Each row is a point on a tangle of strands that fork and nearly touch. The rows are in no order.
In the rows, 128 means zero.
Points whose rows are less than 108 apart are linked; no others are. Some points are linked to none.
vonib: [158  77 153  94 161 120 144 162 118 113 134 131  61 184 124 129  96  97
 141 105 152]
mafub: [171 173 187 136 125 122 129 150 154 116 141 108  99 148 110 127  96 167
 121  53 147]
dez: [ 97 123 143 136 140 140  93 106  50 168  93 157 110 130 132 127 149 133
 125 110 133]
zizor: [150 128 119  95 116 196 111 125 143 103 115 143 172  82 131 162 166 159
  98 157  99]
Tof: [145 113 125  90 220 142 103 119 136 180 131 174 107 111 154 142 166 150
 136 102 154]
gaba: [129 116 106 149 146 119 107 116 151 162 123 148 172 104 132 142 139 104
 144 161 124]
kilu: [145 173 129 126 165 136 121 125 123 150 147 123  93 119 114  92 141 165
 143  94 165]
bogo: [ 98  33 146 110 137 115 137 154 121 146 121 152 114 178 124 201 112 123
 112 117 121]
nipe: [111 191 181 143 108 188 105 142 123 129 110  96  80 169 137  58 131 161
 150  52 143]
daf: [158 110 182 120 162 121 135 154 164  96 165 124  87 149 129 178  85 133
 111  99 119]
Puguv: [160  15 117  80 188 129 135 171 119 154 118 191 133 124 147 146 110 121
 130 108 124]
Kun: [101 122 112 117  61 157 145 129 127 110 118 115 131 155  96 170 113 126
  92 172  77]
nidin: [121 134 139  90 147 150 180 149 148 113 150  78  95 165  94 102 125 126
 142 151 153]
lov: [158  52 156 118 120 153  96 131 101 117 125 169 150 111 151 101 109  44
 102 154 130]
duna: [142  38  64 110 151  80 164 147 135 137 133 156 136 153 111 158 130 120
 145 188 129]
vev: [ 95 183  95 147 166  86 151 121 170 165 156  99 126 129  97  82 151 146
 162 138 153]
tanas: [104 182 137 154 102 145  98  89 118 113 112 130 156  93 126 169 159 125
 112 139 104]
tuf: [ 88 181 179 135 131 157 106 122 145 154 110  92 134 142 149  48 141 135
 131  81 151]
Barip: [ 90 182 170 146 105 166 110 144 126 142  85 111 155 153 123 165 130 157
 133  53  83]
domo: [165 159  92 144 114 125 142 115 196 109 151 120 168  85 121 110 149 142
 136 178 123]
mezem: [149 102  85  88 187 146 135 162 154 180 123 138 167 132 114 107 148 178
 137 114 140]
dile: [160 116 107 113 100 172 111 109 157 115 126 140 165  74 144 158 154 102
  85 196 129]
kifu: [206 118  68 114 153  71 105 132 151 140 148 149 127  73 147 129 129  98
 147 146 142]
tev: [134 130 140  91 184 161 119 115 155 151 142 145 138  98 124 161 162 166
 125 129 140]
kopez: [135 155  89 106 117 176 128 139 122 113  97 120 141 107 103 144 154 176
 124 156  94]
det: [117 149 167 110 138 198 106 149 126 148  83 130 159 140 138 126 145 150
 117  81 110]
gifi: [110 163 151 134  78 149 118  93 149  91 147 123 123 104 117 189 134 135
  78 158 115]
nulim: [152 141 125 126 134 133 132 108 124  77 161 109  67 109  99 149 143 137
 115 155 155]
pap: [153 105 129 163  92  63 162 153 156  94 171 122 141 141 115 165  73  99
 133 157 112]
Mab: [136 173 119 185  70 109  90  96  76 140  84 124 154  81 158 119 138 142
 129  89 103]
vike: [106 112 196 135 156 111 152 123 154 106 184 129  86 160 117 182 100  80
 107 117 142]
Bal: [173 105  92 155  67  90 136 124 134  82 129 128 128 112 117 171  95 109
 113 185 110]
Desug: [ 67 195 169 173 128 158 104  85 142 132 118 107 144 131 142 100 151 120
 119  96 131]
Lera: [ 82 174  99 150  87 125 134 139 134 131  90  96 205 153 121  74 110 110
 148 105  76]
tudep: [146  55 118  66 199 113 170 169 138 114 164 149  84 174 132 130 115  98
 145 134 146]
poze: [ 52 180 116 174  98 143 117  98 114 122  89 105 172 122 145  93 154 116
 140  96  91]
pumu: [140 192 162 172 123 134 137 121 181 106 168 103 155  98 120 140 121 144
 112 120 135]
bez: [104 162 169 146 127 130 128 135 155 145 126 119 135 137 115 156 118 138
 115 117 139]
mumo: [ 99 188  89 108  95 170 135 125 164  92 114  94 177  87  94 161 147 167
 127 159  85]
purus: [148 134 118 140  72 116 122 121 166  89 156 137 143  97 102 204 114 145
 102 170 107]
Lifel: [142 174 109 155  88 153 100 118  60 118  85 122 145  93 175  81 135 180
 146  80 112]
nad: [ 92  46 134  72 117 170 161 155 110 126 118 158 114 163 123 203 135 136
  69 125 105]
lod: [ 75 121  79  92 133 140 156 164 153 134 116  93 155 165 105  83 142 146
 153 187 120]
Puvip: [127 127 156 115 114 112 175 129 162  87 174  80  78 172  94 154 108 119
 120 166 143]
zive: [141 165 133 145  87 126 116 136  64 111  90 104 103 138 137  86 127 170
 140  86 121]
pelu: [157  68 128  82 199 128 107 143 123 160 122 196 101 106 145 182 133 139
 133  87 131]
vumub: [137 112 173 110 147 157 147 139 142 124 152 110 130 149 130  68 114 106
 134 125 142]
Kigid: [113 131  83 100 175 120 163 145 161 171 143 113 126 143  96  75 147 136
 171 164 150]
fopu: [ 68 152 135 165  75  83 124 108  79 162  92 107  86 162 145  98 122 142
 143  89 142]
zudot: [140 120 159 120 151 176 117  90 111 122 148 119 128 114 144  66 158  97
 108 132 168]
pegi: [116 166 158 163  65 153 123 133  88 106  94  70  95 174 152  60 108 157
 155  51 120]
sarar: [176  62  63 101 172  86 144 131 152 115 137 164 106 106 135 200 146 142
 151 176 134]
lene: [ 86  94 109 108  99 130 173 151 137 119 125 106 124 149  90 121 124 112
 122 186 107]
galed: [ 97 145 164 153 166  98 122  85 107 164 157 140  86 135 153  93 155  97
 134 115 168]
moti: [191 114  62 107 146 100 125 114 134 107 136 145 100  69 123 157 146 140
 166 178 154]
Mib: [149 146 131 136 165 122  87 112 159 156 131 166 174  74 142 151 144 156
 124 123 131]
mapun: [108  93 119 113 157 113 118 107  78 134 140 150  65 127 119 174 129 106
 114 146 152]
Tozor: [101  78 124 138 127  81 134 133 104 162 111 160 148 149 128 189 107 118
 127 130 128]
lol: [188  69 112 118 126 108  99 145 106 141 127 170 156  97 164  98  82  81
 132 129 125]
saso: [150 109 107 133 158  63 129 103  90 112 152 140  54 116 130 135 141 106
 151 141 179]
maget: [ 91 185 105  93  90 194 137 132 140  73 109  79 168 133  99 104 126 133
 126 132  89]
bem: [122 168 106 164 170  56 154  99 151 145 157 119 110 130 111 142 137 146
 162 133 159]
Feso: [148 131  97 156  83 110 109 115  86 130  77 146 172  84 141 140 126 139
 128 144  89]
Supit: [161 102  80  96 165 132 165 157 165 122 144 126 146 111 107 131 147 201
 149 150 126]
zot: [134  84 135 102 114 160 136 128 134  96 134 162 109 123 119 205 117 137
  68 145 118]
Mig: [ 98 156  98 148 119 153  90  97 134 156 114 147 176  72 142 129 182 116
 129 160 131]
vive: [ 81 168 127 181 129  70 120  84 123 179 130 134 134 134 150 105 141 106
 134 120 157]
lukan: [151 173  76 155 110 141  84 107  77 124 106 140 103  77 154  86 168 184
 141 117 128]
Seron: [129 140  94 155 125  33 148 109 105 132 144 114  75 132 105 142 114 144
 153 147 149]
das: [ 88 139 181 172  87 105 102 112  78 139  97 134 120 159 156 132 104 118
 123  81 116]
gegib: [115 135 217 129 169 122 131 115 171 134 175 123  86 161 143 126 127  76
 117  93 177]
kimus: [138 119 180 129  74 183 127 123  94  80 108 114 154 133 149  74 132 107
  99 135 106]
siliz: [145 119 122 163 145  50 146 157 170 142 176 131 149 161 137 136  87  96
 147 140 109]
Vuguz: [128 181 130 146 102 149 148 122 178 110 152  84 181  95 118  93 129 139
 120 149 107]
Reli: [ 88 144 194 150 107 147 110 128 104 153 101 134 120 168 129 186 125 125
 114  86 113]
danum: [172 178  84 162 138  96 127 108 175 137 163 127 164  82 139  92 139 138
 161 119 146]
lut: [110  82 159 106 147 122 146 124  94 130 134 127  65 179 114 140 129  82
 130 145 166]
vefe: [ 89 142 141 143 133 182  91 122  77 160  81 152 164 139 158  97 152 112
 120 104 114]
vero: [201  83 121  59 169 127 165 168 156 106 185 129 108 148 120  89 102 101
 155 137 139]
Telup: [162 110 137 129 109  92 147 170 105 111 123 116 112 154 103 155  58 141
 129 111 115]
gitik: [127  91 162  82 105 214 145 149 161 115 128 117 150 151 118 135 136 120
  81 133 110]
golob: [121 175  58 111 124 143 112 128  92 123  86 121 143  96 121  81 153 167
 143 145 117]
faro: [195  84  93 122 139  77 123 157 172 118 152 148 156 106 154 111  86  71
 139 158 115]
Rugid: [111 139 169 127 201 124 132 129 153 181 161 115  99 166 141 100 149  85
 135 104 186]
rine: [162 109  97 163  82  82 141 125 113 121 112 144 166 108 128 114 104 108
 131 161 123]
Ner: [124 152 139 142  61 144 147 131  95  81  98  98 143 127 130  98 108 131
 127 116  94]
zof: [125  91 108  95 184 113 149 155 133 176 115 137 125 163 119 150 128 165
 150 109 146]
Fis: [156  56 157  99 136 129 138 151 156  87 159 151  75 128 135 202  97 104
  84 134 108]
zan: [175 127 145 131 168 140  73 113  68 114 137 162  90  89 166 111 125 145
 122  89 155]
zudo: [ 80 164 109 174 114  81  92 102  95 155 127 114 104 127 150  76 150 150
 131  93 160]
Vori: [134  84 181 127 101 178 124 106 100 108 138 127 149 121 156  71 126  63
  90 151 146]
lutet: [108 122 137 127 156 115 103 137  97 185 110 152 107 156 119 144 117 169
 140  86 132]
fabu: [ 64 146  97 141  88  99 151 127 124 138 104  98 169 156 107  65 101  95
 160 153 111]
Mus: [ 90 122 115 135  52 136 148 139 112  94  83 111 174 150 103 127 106  97
 115 145  57]

Follow the links from the first point to the second, and from the first to the third. Name the last point that the two ways share.
vero / purus / lov -> Ner
lov / vev / gaba -> Ner
gegib / lutet / domo -> Reli
Vuguz / mezem / Fis -> Reli
nipe / tanas / vev -> zive
vumub / mumo / pelu -> Lifel
gifi / Desug / lod -> zive

A fork is a point with three links. Follow the links from the first point to the second and name the forks in between, in order.
tuf / Puguv -> zive, Lifel, Bal
Vori / gaba -> Ner, zive, Lifel, Bal
Supit / Tozor -> Reli
kifu / Seron -> Vori, Ner
Desug / vero -> zive, Ner
golob / tev -> Lifel, Bal
Mus / sarar -> Ner, Vori
